The views of a scene show one set of named points, each view turned or mirrored, and shifted as a whole, with a little noise and some points left out.
In the rows, zero is written as 128.

Scene 1
View 1
zuda: [139 123 114 107 134 143 133 120 101 125 110 113 107 168 109 104 137 170
  96 132  73 138 117 156 160 146]
numo: [154  85 118 138 101 173 154 161 101 117 156 141 120 154  89 119 131 153
  80 145 111 115 115 111 140 142]
zof: [141 160 126 115 117 132 143 114 112 164 142 126 137 156 152 105 121 114
  93 138 111  81 123 110 112 135]
Soriz: [150 115  90 116 126 147 135 136  94 138 139 120 105 160 130 116 110 147
  81 134  90  94 113 140 145 148]
kasa: [183 178 113  96 152 138 117  98  82 172 116 116 125 148 202 119  83  95
 116 102  85  42 110 132 142 174]
kon: [138 123  70 107 153 181 141 125  97 131 125  32 126 175 148  92  74 185
  52 128  91 120 100 101 147 154]
rogo: [125 152  96 118 123 114 136 126 106 177 141 142 108 159 154 123 102 120
  80 139  94  58 105 144 118 133]
bubad: [174 127  58  87 149 175 136 104  74 118 127  16 121 183 167  77  88 149
  71 125  95 126 146 108 154 165]
Limoz: [114 146 154 141 133 162 147 147 124 152 127 139 147 145 119 127 102 176
  80 130  99  90  64 108 128 130]
Tav: [ 86 131 135 142 112 137 155 153 139 150 143 146 136 157  97 115 132 176
  65 160 108 114  87 119 113 109]
seve: [163  98  77 117 136 170 134 143  82 114 129  93  96 167 118 117 104 178
  76 120  74 113 106 143 167 164]
bap: [111 171 154 121 129 124 142 115 125 160 111 139 139 154 131 108 133 153
  98 137  84 105  97 133 124 129]
mebiv: [120 160 141 130 144 148 139 137 118 167 116 131 137 149 143 127  89 172
  79 124  88  74  63 121 129 140]
gav: [170 148 126 103 126 135 136 102  90 141 125 126 128 158 147  98 143 109
 118 124  94 107 139 134 140 155]
nepus: [106 181 123 126 155 151 138 132 123 191 123 102 149 146 181 127  54 161
  62 125 101  41  50  94 107 135]
Fimur: [148 168 162 115 123 134 147 100 110 146 118 133 149 155 141  94 154 109
 119 135 101 115 134 121 126 141]
tireb: [159 152 158 123 142 140 124 129  97 152 105 157 127 137 136 136 109 149
 119 105  69  70  73 148 155 161]
gema: [146 175 145 128 124 146 143 119 113 174 142 135 156 141 172 120 100 104
  95 132 121  53  96  90 102 140]
tukub: [155 167 137 108 156 157 132 106  98 147 101  89 140 158 162 104  96 157
 103 110  80 100  94 125 151 159]
Gakeb: [131  83 107 134 111 164 148 159 105 107 136 128 106 167  74 116 137 188
  78 147  86 145 106 141 158 135]
View 2
Fimur: [151 167 106 130 135 123  83 109 139 127 152 120 145 149 147 130 117 161
 169 111 151 111 156 119 148 126]
zuda: [156 145 110 153 122 136 108 124 173 132 158  90 122 141 115 132 132 115
 146  63 196 146 131 120 139 169]
mebiv: [129 129 112 105 152 134 114 119 169 131 157 106 159 155  99 125 127 100
 149 108 138 116 109 136 114 145]
gema: [134 124 114  98 163 120  90 115 147 106 135 139 156 150 118 108 111 140
 156 162  89  97 120 116 137 113]
bubad: [205 133  75 181  95  99  69 149 202 112 115 117  97 110  77 125 140 127
 118 101 124 167 108  71 185 192]
Gakeb: [141 107 163 172 142 119 128 124 197 131 160  85 116 153 130 141 127 102
 144  56 210 158  98 113 123 152]
Soriz: [137 110 129 144 139 140 111 132 179 113 144 108 121 139 101 111 121 114
 134 100 166 143 109 111 154 156]
zof: [145 142 120 129 147 134  93 124 150 105 131 116 154 143 123 113 121 144
 156 129 121 114 120 110 158 120]
tireb: [119 115  86  83 151 135 110 122 156 142 180 122 129 153 112 104 106 106
 153 124 165 115 140 143 116 163]
rogo: [122 126 126 116 147 179 108 128 148  94 127 106 157 138  86  98 119 113
 144 125 127 114 109 125 158 131]
nepus: [138 121  95  80 161 123 103 131 179 118 131 123 176 149  62 120 129  91
 135 150  58 103  77 128 107 138]
Tav: [134 134 177 139 162 131 132 114 178 123 145  88 176 169 120 141 131 110
 158  79 149 125  84 127 106 106]
kasa: [132 122  51  87 131 149  77 139 143 105 145 142 120 122  88  76 103 127
 141 167 112 110 148 117 174 172]
kon: [190 120  97 159 116  93  96 144 217 122 122 104 127 127  66 138 148  94
 119  90 118 162  78  89 142 183]
bap: [138 161 113 109 144 141 104 112 153 129 155 100 172 157 117 135 129 121
 160  96 144 107 127 138 117 130]
tukub: [162 143  64 112 126 109  86 130 170 140 155 117 133 140  95 123 124 115
 144 114 131 123 132 122 131 174]
Limoz: [133 115 134 108 165 103 122 113 181 139 159 110 159 166 114 137 123  99
 152 114 130 115  95 133  92 130]
numo: [136  90 174 164 156 108 123 117 191 123 149 109 107 151 149 125 115 124
 151  94 187 149 100  99 137 130]
View 3
numo: [122 186 145  85 168  98  82 108 158 183 100 141 132 126 115 132 152 101
 125 146 171 145 126  95  57 152]
Soriz: [124 151 116 104 157 102  92 114 150 161 118 156 130 144  90 119 146 117
 136 111 131 120 102 125  70 134]
kon: [110 135 104 157 172  91  87 160 118 177  77 182 102 165  77 147 149  96
 155  74 156 113 128 153  55  96]
nepus: [171 145 115 140 166 126  87  94  59 162 124 137 147 153  76  96 153  84
 155  90 163  80 117 158 133  47]
zuda: [ 97 155 111 117 174 108 100 124 137 143  98 189 142 142 112 122 139 138
 101 114 120 146 136 137  64 157]
gema: [164 168 113 124 157 131  95  78  87 147 156 122 139 150  87 108 131  63
 141 143 151 144  81 148 124  79]
tireb: [142 161  99  95 179 147 100  80 116 111 113 156 170 151 121  98 117  96
 126 112 108 118 115 114 120 135]
bap: [126 172 119 124 166 121 100  92  80 133 133 163 160 137 103  97 140 121
  95 136 131 147 136 151 109 117]
Limoz: [146 179 135 111 178 119  81  88  87 156 101 148 162 136 112 104 149  90
 121 123 168 118 147 126 107 107]
Fimur: [122 177 109 126 164 126 108  91 104 124 148 159 140 147 110 122 121  90
  94 162 125 196  99 153  92 131]
kasa: [149 127  68 119 156 145 113  95 124 116 153 147 135 170  80 109 113  72
 160  96  88 130  45 153 119  98]
rogo: [143 145 116 106 142 104  99  94 117 158 164 136 141 138  78  90 153 128
 131 124 126 111  83 144 101 100]
mebiv: [136 162 119 114 171 119  92  94  93 144 119 156 157 142 102 100 147 112
 121 112 140 110 131 137 108 112]
gav: [125 154  95 116 161 125 110 104 130 129 147 158 137 150 100 115 126 102
 117 133 109 163  81 145  92 132]
seve: [103 142 106 109 173 102  90 138 166 164  78 173 122 151  98 135 144 114
 143  86 132 112 120 112  51 146]
bubad: [ 98 124  80 166 163  96 100 171 148 166  94 187  77 179  72 171 132  83
 156  80 132 150  84 171  36 109]
Tav: [131 191 156 110 164  94  83  96  94 179 124 147 155 116 102 101 173 131
  96 150 174 134 156 131  82 119]
View 4
gema: [135 147 152 143 135  69 102 163 117 135 141 157  78 105 120  60 125 170
 188 113 126 164 134 100 138 130]
seve: [182 115 112  32 124  75 129 178 105 153 106 109 145 141 131 124 104 197
 109 129 110 105 115  96 173  85]
tukub: [157 128 138  85 131  85 105 184  84 159 147 123  99 147 137  75 118 211
 137 115 118 128  88  87 166 147]
Limoz: [162 109 121  89 133 105  99 170 124 152 110 156 116 164 100  83  97 144
 182 131 121 164  98 108 141 134]
kasa: [147 164 173 135 135  61 109 172  64 140 163 107 110  91 139  64 125 215
 116  91 128 136 144  92 152 138]
tireb: [167 124 149 111 121  94 102 163  62 156 131 128 144 140 116  91  91 171
 134 117 119 161 100  99 122 145]
Tav: [165 108 105  80 139 117 125 156 149 127 103 165  83 173 105 105  80 132
 188 139  90 142 102 137 133 104]
Gakeb: [184  96  98  48 108  94 134 151 117 143  85 142 133 147 134 141  84 169
 140 146  80 125  96 107 137  69]
bap: [160 125 131 110 138 116 112 161  97 134 139 147  84 168 128  87  87 160
 162 119  95 138  86 120 130 138]
nepus: [147 146 147 104 173  85  94 201 139 149 143 136  94 146  80  42 120 155
 180 108 161 156 146 118 177 157]
bubad: [154 136 112  28 128  51 128 199 116 153 134 108  75 125 165  98 148 252
 121 117 106  71 119  76 219  90]
zuda: [179 116 115  59 122 103 131 163  83 139 122 125 110 164 144 123  85 191
 122 128  77 103  80 108 147 105]
zof: [145 146 136 121 130  85 124 153 115 123 135 150  68 120 140  85 112 179
 169 116  96 132 119 111 140 110]
gav: [155 137 139 112 106  78 123 148  72 133 143 135  87 114 165  99 108 207
 137 118  78 125 101  90 133 106]
rogo: [155 152 143 122 156  86 129 157 112 113 137 124 101 123 112  86  94 160
 142 106 115 124 148 138 133 109]

In a view up to two points have been moved. Name them for each view, in the order of its rows, or write none.
view 1 -> mebiv
view 2 -> none
view 3 -> gav
view 4 -> Gakeb

Scene 2
View 1
tula: [ 89 106 104 133 114 163  94 157 124 178  84  86 131 140 142 119  84  94
 146  90  95 130 128 117 128 153]
Nef: [ 94 105 120 132 118 167  83 159 132 191 115  55 132 135 161 155 100  93
 127  90 105 161 104 115 129 159]
neton: [107 106  76  98  87 158  81 128  73 149 123 170  94 150 114 130  47  85
 133 119  82 115 137 136 120 108]
Pok: [102 104  93 133 103 184 124 152  82 192 105 108 102 137 167 138  81  72
  95  93  90 149  96 136  95 106]
Robu: [ 82 116 107 130 103 157 101 164  71 157 110 129 117 155 187 131  88  82
 114 107  90 132 143 114 126 129]
Pek: [ 70 119 130 118 100 140  84 170  68 128 128 145 121 165 179 136  83  93
 127 126  92 142 177  91 152 149]
Piga: [ 86 105 100 111 100 152  76 148  87 147 118 135 115 156 146 136  70  91
 133 115  93 125 147 121 135 135]
voz: [102 149  91 170 110 178 147 158 106 190  64 137  91 114 157  90  95  71
 144  79  72 134 113 109  92 117]
Tup: [101  93  93 110 100 169  85 144  90 172 120 113 115 149 141 149  69  85
 117 104  97 132 114 135 119 123]
riv: [ 73 112 121 127 105 155 102 162  91 153 102 125 119 150 151 120  75  93
 133 110  86 142 155 100 133 150]
Zafe: [100 109  96 108 101 148  57 144  98 151 136 124 120 154 137 151  74  94
 135 116 101 132 135 125 140 136]
Fize: [103  87  81 129  96 192 132 145  75 198  91 113  96 138 157 127  68  66
  92  86  80 132  88 151  80  93]
Benu: [ 80 107 113 119 117 149  63 166 111 151 110  90 142 162 174 141  94  96
 138 106 107 116 144 119 152 160]
diral: [104 133  84 126 103 153  83 145  92 153 105 157 103 146 149 118  82  84
 148 105  85 112 138 125 125 118]
Fezam: [109 118  94 128 120 154  53 158 119 174 116  84 134 154 190 153 108  85
 131  94 112 108 111 149 137 134]
seken: [ 80 127 128 141 122 146  71 185 106 161 108  80 144 163 228 145 127  88
 127 100 111 123 141 117 149 153]
gan: [ 86  72 104  79  84 147  56 146  36 132 161 142 118 188 175 177  58  88
  85 137 107 127 146 140 141 109]
View 2
Pek: [121 109 116 146  68 133 123 147 106  82 147 154 128 103 168 142 190 145
 123 142 149 119 164  60 130  98]
riv: [127 125 120 121  78 128 133 136 109 128 122 145 142 125 164 142 162 112
 127 124 156 127 177  87 132  90]
Tup: [106 144 122 122 100 121 123 126 138 120 115 150  99 130 153 113 172 145
 153 110 178 152 164  78 120 126]
Fezam: [134 131 124 142 101 126 147 105 155 105  87 155 112 131 125 105 180 145
 172  95 202 130 165  56 109 143]
voz: [119  85 126  87 114 131 125 120 159 167 110 140 174 162 107  99 139 104
 151 131 164 150 155 101 105  57]
Fize: [ 89 139 117  81  97  94 106 140 161 172 103 135  98 160 133  92 135 116
 162 118 174 184 166 104 105 108]
Benu: [141 126 122 153  88 135 152 119 124 104 103 147 125 110 154 134 182 133
 148 100 181 110 177  67 124 133]
Zafe: [114 150 127 131 113 140 127 117 121 102 127 166 110 118 166 123 184 162
 142 112 172 142 163  68 137 120]
neton: [ 79 135 123 116 137 146  97 132 128 134 153 148 100 130 168 114 179 179
 136 119 145 174 148  91 131 107]
tula: [139 129 126 122 108 140 147 108 128 145 100 147 146 135 152 128 162 111
 148  94 178 126 175  89 128 110]
Piga: [112 130 120 135 105 138 123 130 120 114 133 147 114 119 167 129 179 154
 137 113 160 143 165  77 128 113]
Nef: [151 165 132 109  84 113 160  98 125 120  76 176 137 140 145 125 158 107
 160 103 207 122 186  66 130 118]
diral: [108 106 125 129 127 150 117 123 141 123 134 145 129 131 139 111 179 156
 145 121 158 147 147  83 116 100]
gan: [ 79 160 107 142  69 104  97 162 120  77 147 148  49 104 185 124 191 180
 134 128 164 164 164  58 128 147]
seken: [150 106 116 157  57 116 157 125 142  79  91 147 131 114 124 122 180 117
 158 115 197  96 177  49 109 131]
Robu: [114 111 112 127  74 118 124 145 136 108 124 143 121 125 141 120 171 132
 142 132 166 138 163  73 115 100]
Pok: [102 141 119  87  83  93 118 134 153 146 101 150 111 155 131  96 141 115
 158 126 185 168 165  88 110 102]
View 3
Fize: [103  48 157  99 155 144  84 137 135 114 145  79 130 114 108  87 160 137
 189  69 132 108  90 130 116  63]
Benu: [131 112 121 121 120 160 128 162 111 165 162 124 115 159 127 112 130 127
 135 151 112 146 136 140 144 111]
riv: [124  99 134 109 118 167 118 125 127 160 142 100 107 146 112 112 151 116
 133 130 112 115 130 100 132 121]
Piga: [112  91 140 130 117 176  97 133 121 160 145 109 116 127 132 118 140 127
 140 140 113 104 129 120 120 110]
Zafe: [110  93 133 134 119 176 116 148 114 165 148 118 124 125 138 120 138 141
 143 157 126 100 132 124 107  96]
Nef: [135  95 114  89 137 143 177 180 122 151 157 102 129 158 108 104 152 138
 154 132 145 144 122 126 128  69]
Pok: [111  58 139  97 151 142 101 151 139 125 146  87 131 123 109  81 158 123
 180  91 139 113 107 116 116  69]
seken: [144 102 102 116 126 145 120 189 119 160 168 126 120 164 122  74 131  95
 145 148 115 163 153 130 163 113]
neton: [ 85  74 167 149 116 180  71 102 120 160 122 105 112  92 145 129 152 138
 141 124 112  54 129 122 100 104]
Tup: [109  81 139 117 133 164 110 145 121 141 154 106 126 124 127 111 143 147
 162 127 130 109 114 132 108  80]
Fezam: [122  87 124 132 133 137 122 192 109 153 161 130 126 137 134  92 139 132
 154 135 127 142 137 165 143  79]
Pek: [128 107 115 124 110 188  92 129 130 172 147 112 114 141 127  98 132  96
 130 163 112 108 152  80 131 143]
diral: [103  78 150 140 119 153  92 136 115 163 129 110 107 115 134 107 158 119
 134 115 111  93 142 135 134 105]
Robu: [121  83 129 116 128 159  88 144 132 148 149 104 119 134 121  84 145 100
 150 123 116 118 134 104 134 115]
voz: [111  59 163 101 136 112 119 134 132 150 108  76  98 122  97  85 200  93
 139  50 125 101 133 119 161  88]
tula: [124  96 141 101 128 142 148 147 113 159 144 102 105 150 111 120 158 135
 135 110 118 132 120 138 146  90]
View 4
Pok: [134 158 195 148 120 129 127  96 130  94  75  70 123  95 104 132 192 168
 131 143 116 160 160 159 131 142]
tula: [137 120 171 154  87 124 116  96 103 136  95  82 112 113 158 135 135 132
 143 138 121 161 131 164 131 154]
Nef: [114 123 196 143  97 110 138 105 123 107  86  84 117 100 182 141 158 139
 165 143 132 142 116 183 159 164]
Pek: [ 98 119 102 186 115 101 117 141 143 134 125  99 118  94 144 117 143 136
 133 150  71 128 144 115 141 130]
gan: [ 60 174  92 209  89 114 121 151 149 109 109 151 143  71 108  97 207 170
 112 173 126 111 115 109 115 130]
voz: [177 128 198 138 134 127 110  88 118 121 100  39 105 135 104 149 130 150
 129 128  86 186 188 161 115 139]
Fize: [146 171 200 151 111 144 121  84 118 102  66  72 129  97  82 131 200 176
 119 141 127 166 172 156 111 140]
Tup: [113 146 169 165  91 125 124 112 127 116  93 106 131 105 130 123 175 157
 127 145 131 149 138 151 110 149]
neton: [118 151 142 178  90 130 112 129 136 141 118 126 145 128 102 112 168 166
  99 134 116 154 163 125  63 146]
Robu: [120 139 140 170 117 113 116 120 128 113 106  81 112 101 114 128 154 150
 134 153  95 149 144 138 139 130]
Fezam: [117 145 165 159  94 108 111 131 111  84 106 105 105 114 132 135 137 144
 153 174 152 152  96 175 137 145]
seken: [103 125 129 171 117  92 114 137 119  89 114  79  88  89 149 135 125 129
 163 179 106 131  97 159 186 126]
riv: [121 118 138 172 101 115 118 113 125 142 107  83 119 102 149 126 144 133
 134 136  87 145 152 134 133 141]
Zafe: [102 133 145 173  85 111 123 134 136 124 119 124 131 117 146 123 155 149
 131 144 123 139 128 144 105 155]
diral: [137 138 150 168 103 119 107 128 125 125 123 100 120 134 108 126 137 151
 121 145 106 162 150 140  91 139]
Piga: [113 135 136 178  92 116 115 126 126 132 114 109 128 109 133 120 151 143
 124 146 110 144 140 133 108 141]
View 5
Tup: [126 109  93 151 147 153 173 125 128 105 126 138 128 129  77 120 132 104
  96 164 154 121 124 150 146 107]
Pek: [142  74 105 156 102 135 162  95 145 136 148  96 116 143 146 111 118 115
 116 110 151 113 102 139 124 136]
tula: [ 99 125  88 115 107 129 161 117 125 101 137 151 144 133 101 100 106 111
  93 155 156 156 126 126 138  89]
Pok: [ 85 104  71 157 149 156 165 118 149  96 101 161 107 118  61 117 151 103
  84 153 164 136 127 125 155 130]
neton: [167 110  94 175 184 153 205 119 119 127 126 112 132 119 109 116 117 140
  95 166 167 115 125 151 160 122]
voz: [ 68 131  67 145 134 130 175  96 154 113  91 173 115  94 106  83 105 142
  64 137 190 168 141  89 161 126]
Zafe: [148 103 106 145 134 144 173 124 125 115 149 124 131 119 108 118 115 107
 103 158 149 105 117 162 135 102]
gan: [178  68 106 184 145 170 171 124 132 121 138  90 115 165  85 152 163  97
 123 140 146  79  95 176 135 139]
Fize: [ 88 118  63 163 171 163 177 124 142  95  85 160 113 128  49 124 157 112
  80 161 178 147 130 120 168 131]
Nef: [ 82 107  98 111  96 139 134 126 135  86 147 168 123 112  75 107 122  71
 101 159 134 136 124 144 124  90]
Fezam: [124 137 119 131  87 136 153 132 137  95 121 170 130 138  76 135 118  91
  83 147 172  96 115 156 124  96]
seken: [108 114 118 125  45 127 132 108 153 104 129 154 118 154 105 125 121  86
  97 111 164 107 104 136 109 113]
riv: [116  94  88 136 119 135 164 102 134 120 141 116 129 134 125 101 114 116
 106 133 149 144 117 127 136 119]
diral: [140 125  99 158 138 139 187 108 136 123 116 134 131 115 120 112 103 136
  82 146 181 118 129 137 147 120]
Piga: [144 104 101 149 132 143 179 111 127 119 141 117 132 137 114 115 116 118
 105 149 156 120 115 146 138 114]
Benu: [130 117 113 122  79 129 150 115 130 109 146 135 139 154 109 120 108 100
 103 136 155 121 110 145 120  98]
Robu: [117  97  91 156 115 142 163 102 152 117 118 129 112 139 110 115 133 116
  97 124 167 122 111 127 137 135]
View 6
Fize: [127 117 169 162 104 107 149 156 140 167 145 163 129 127 130  61  98 133
 102  96 185 152  52  39 123 143]
Benu: [ 98 113 119 124 166 124 153 143 122  94  97 112 121 131 129 139 136 143
 100  84 158 136 124 110 128 120]
gan: [ 65 109 117 235 120 124 139 133 153  92 113 126 130 150 209  88 130 151
 134  98 158 144 120  96 110 141]
Tup: [108 109 133 168 124 128 161 138 137 136 121 145 132 146 129  90 131 155
 116 101 170 143  95  70 122 122]
neton: [138 104 115 207  88 115 142 108 128 168 134 154 140 153 156  98 142 167
 118 108 151 136 108  92 124 122]
riv: [114 104 119 147 140 114 138 152 123 132 131 148 128 123 126 130 151 134
 102  94 151 117 122 102 129 128]
Nef: [ 92 111 134 109 174 149 186 165 139 107 117 128 127 130  81 103 139 136
 109  98 167 139  89  64 123 106]
voz: [185 111 156 103 125  95 143 152 118 185 157 161 136 104 102 109 121 125
  72 100 149 137  63  83 139 131]
Pok: [121 115 159 151 126 115 156 165 144 145 144 154 132 122 126  72 110 127
 101  98 167 150  58  55 123 137]
seken: [102 117 132 105 185 124 158 153 123  76  87  97 120 117 140 138 115 135
  85  76 157 147 104 111 126 130]
Pek: [105 105 106 167 151 114 128 145 128 103 129 132 131 121 167 137 155 130
 103  96 128 120 135 137 127 133]
Robu: [121 110 135 151 140 106 136 149 130 121 127 133 129 120 157 115 126 131
  96  89 148 137  99 105 129 138]
Piga: [116 105 115 172 126 117 145 129 126 132 118 137 133 142 143 116 147 154
 109  99 153 131 118 102 124 123]

In a view up to two points have been moved. Name them for each view, in the order of its rows, or write none.
view 1 -> none
view 2 -> riv, Tup
view 3 -> neton
view 4 -> gan, seken
view 5 -> none
view 6 -> Benu

Scene 3
View 1
rodel: [121 111 161  90 127 139  86  92 121 139 135 165 133 105 151 122 122 119
 140 119 138 123 116 153  95 117]
nis: [117  97 171  79 121 149  67  92 131 144 133 186 150 121 144 119 119 132
 143 117 148 120 115 137 122 120]
Lodo: [116  94 137  72 111 130  95 134  95 143 152 191 133 106 137  94  88 114
 136 143 101 111 119 134 113  88]
tude: [120 120 138 103 135 118 109 128  99 146 157 149  88  84 155 151 116 104
 168 177 104 157 138 161  91 101]
kap: [131 124 131  87 134 136  91 101  26  97 167  75 115 109 133 105  94 135
 113 171 150 165 124 127  80 107]
siz: [119 103 165 103 131 122  94 108 162 169 135 203 123  99 159 151 148 109
 180 137 118 130 121 172 108 115]
Guko: [131 118 134  98 117 118  96 129  93 133 176 143 103  89 154 110  91 111
 165 147  87 142 127 165  75  81]
Raso: [127 112 146 101 123 112 112 123 123 150 149 179 121  99 157 119 131 110
 162 139 106 123 115 172  87  96]
tipo: [143  87 149  81 113 123  74 114  59 101 161 141 201 157 114  41 139 181
 115 146 157 121  82 112 118  97]
viri: [ 98  80 146  51 129 157 100 107  72 134  91 190 180 140 120  94 122 135
  67 141 188  87 104  86 152 138]
buf: [129 108 138  80 126 125 110 102  73 116 125 151 174 131 132  72 140 139
  92 127 166  98  91 131  95 118]
gulas: [123 112 155  95 128 137  71 103 102 133 165 138 104 100 149 142 102 126
 165 161 122 164 136 146 102 106]
bife: [113 101 135  73 116 132 100 130  90 140 146 180 123 101 143 107  88 109
 133 145 106 115 125 135 108  94]
pelom: [122 105 127  78 116 121 109 134  74 130 153 167 134 112 135  84 102 119
 124 148 110 114 113 137  95  90]
Kal: [129 133 151 110 127 116 107  93 139 149 147 160 105  83 170 134 129  99
 166 110 112 124 117 194  57 106]
nem: [127 134 128 103 130 106 135 111 103 140 139 151 110  87 163 117 134  96
 136 131 115 114 112 182  54 107]
View 2
nem: [153 122 137 147 133 112  94 159 109 105 139 110 108 171 129  58 152 135
 180 151 107 132  87 127 148 132]
rodel: [139 136 130 153 129 118 120 136 139 112 113 110  98 135 121  99 124 140
 169 156 110 122 122 171 160 131]
Kal: [157 108 137 160 126 110 104 167 118  99 116  98 106 161 131  66 146 122
 174 177 141 150 106 154 153 119]
nis: [125 141 124 141 136 117 133 119 156 133 104 112  92 127 118 114 107 146
 163 154 110 115 142 196 166 131]
tude: [176 142 162 138 160 109 144 123 138  75 160 112 129 171 112  71 130 135
 166 162 119 163 101 139 152 110]
viri: [110 181 107 113 149 112 120  82 158 164 108 149  70 107 118 136  99 181
 167  91  24  69 120 179 151 153]
Raso: [138 126 137 130 148 110 118 141 135 117 133 106 110 171 128  62 128 143
 178 163 132 142 115 152 154 125]
bife: [141 139 138 121 161 114 117 101 141 134 138 117 107 183 118 108 108 139
 150 153  92 125 112 142 146 130]
buf: [ 98 155 111 139 124 139  93 128 128 137 137 129  91 129 126  93 121 171
 180 119  53  70 115 148 174 159]
Guko: [147 119 146 140 149 130 114 125 129 102 156  97 124 199 114  94 117 125
 150 182 125 143 116 130 162 122]
tipo: [ 53 167 109 130 125 178 111 103 148 132 174 121 109 135 112 101  90 191
 176 131  63  52 149 152 213 166]
kap: [149 167 151 172 122 161 125 103 125  56 197 120 137 146  91 128 126 152
 150 135  47  96 105 111 193 134]
pelom: [121 144 132 119 155 132 106 107 134 130 160 116 111 184 117  92 112 153
 158 149  84 113 113 128 161 139]
View 3
nis: [170 140 142 131 105 137 113  49 134 136  69 154 104 143 134 150 166 151
 117 126 116 137 136 137 126 124]
kap: [182 140 109 103 104  43  80 137 119 235  79 181  52 150 112 115 177 204
 119 168 133 160 154 149 152 106]
Kal: [179 106 107  80 104 129  99  47 183 110  50 140  60 121  53 142 161 145
 134 120 112 169 164 164 167 108]
siz: [177 110 138 105 109 158 120  41 174  86  53 166  90 128  84 132 149 139
 116 149 100 151 129 152 145 124]
gulas: [189 138 122 114  83  98 103  77 150 155  51 186  67 136  86 120 157 177
 122 169 127 143 137 156 142  98]
Raso: [163 122 122 109 119 110 108  81 167 104  63 163  77 139  77 130 148 142
 124 146  99 179 149 145 155 121]
buf: [152 123 137 115 154  99  92 116 117 182 104 139  95 160 156 150 177 151
 109 115  98 176 157 121 139 147]
rodel: [173 124 129 107 112 123 103  63 149 140  70 152  83 138 111 145 170 154
 121 129 115 151 145 144 144 118]
nem: [162 106 102  76 133  98  90  97 171 130  74 145  55 133  69 132 154 147
 128 135 104 191 170 152 174 120]
Lodo: [145 165 111 147 121  92 104  97 138 111  87 163  92 153 114 138 126 148
 127 149 118 162 149 131 134 112]
pelom: [144 152 109 135 129  77  99 120 138 137  88 164  82 155 113 133 137 156
 127 149 110 177 156 130 147 120]
tude: [179 125 110  95 104 102  99  94 168 125  61 191  60 128  59 107 135 169
 119 186 120 155 143 161 159  99]
tipo: [157 143 156 166 127  67 116 130  99 200  83 167 113 185 177 139 194 156
 105 126  82 194 139 103 116 154]
View 4
bife: [156 169 125 162 145 150 122 160 150 111  84  69  89 115  99 111 102 143
 148 150 125 141 104 144 115  93]
siz: [134 132 103 119 176 156  93 168 142 100 138  75  87 155 120 128 118 167
 123 129  80 138 104  80 118 108]
buf: [114 141 102 132  99 109 140 155 156 156  83  81  81 110 126 151 140 112
 168 135 102 171 107 184  88  92]
gulas: [171 153 124 146 164 146  57 149 108 114  76  92  98 130 122  98 102 132
 169 144 126 139  93 128 116 125]
kap: [161 168 126 139 131 118  59 135  96 150  45 106  95 114 127 120 114  94
 210 154 159 158  83 196  93 132]
Kal: [137 183  99 107 166 139  72 152 124  86 119  63  76 154 126 157 123 182
 136 163  97 132 101 116  99 140]
viri: [102 108 101 149 101 141 171 162 194 175  51  80 103  83 101 111 139  84
 167 105  92 175  86 153 118  64]
pelom: [154 170 126 162 134 130 126 162 139 125  95  77  81 119 107 124 104 136
 158 158 131 149 115 174 102  92]
Lodo: [161 162 125 172 137 146 129 166 152 109  91  72  86 114 102 109  98 148
 145 153 116 142 118 148 117  86]
tude: [160 173 132 128 192 158  64 153 109 109 110  85  87 158 106 120  98 142
 153 155 143 130  84 122 112 120]
nem: [127 199 106 107 154 130  94 148 130 105 114  64  68 150 118 171 129 165
 150 173 123 142  97 155  82 131]
Guko: [176 185 126 152 155 140  81 156 114  89 102  73  81 137 116 120  97 169
 145 168 124 132 117 143 107 120]
nis: [141 120  93 141 127 139 105 163 155 121  85  78  95 112 128 116 125 147
 145 120  65 151 112 110 121 106]
rodel: [136 147  98 125 138 137  92 156 144 117  88  77  88 125 128 132 127 151
 148 134  86 148 102 122 109 118]
tipo: [148 103 112 169  72  76 129 167 132 167  97 103  80 105 149 119 127  96
 183 128 101 181 148 207  90  81]
Raso: [146 164 116 133 162 141 100 163 130 103 131  72  77 150 117 137 112 162
 134 152 112 140 110 127 107 105]

In a view up to two points have been moved. Name them for each view, in the order of its rows, or write none.
view 1 -> Guko
view 2 -> none
view 3 -> Kal
view 4 -> gulas, nem
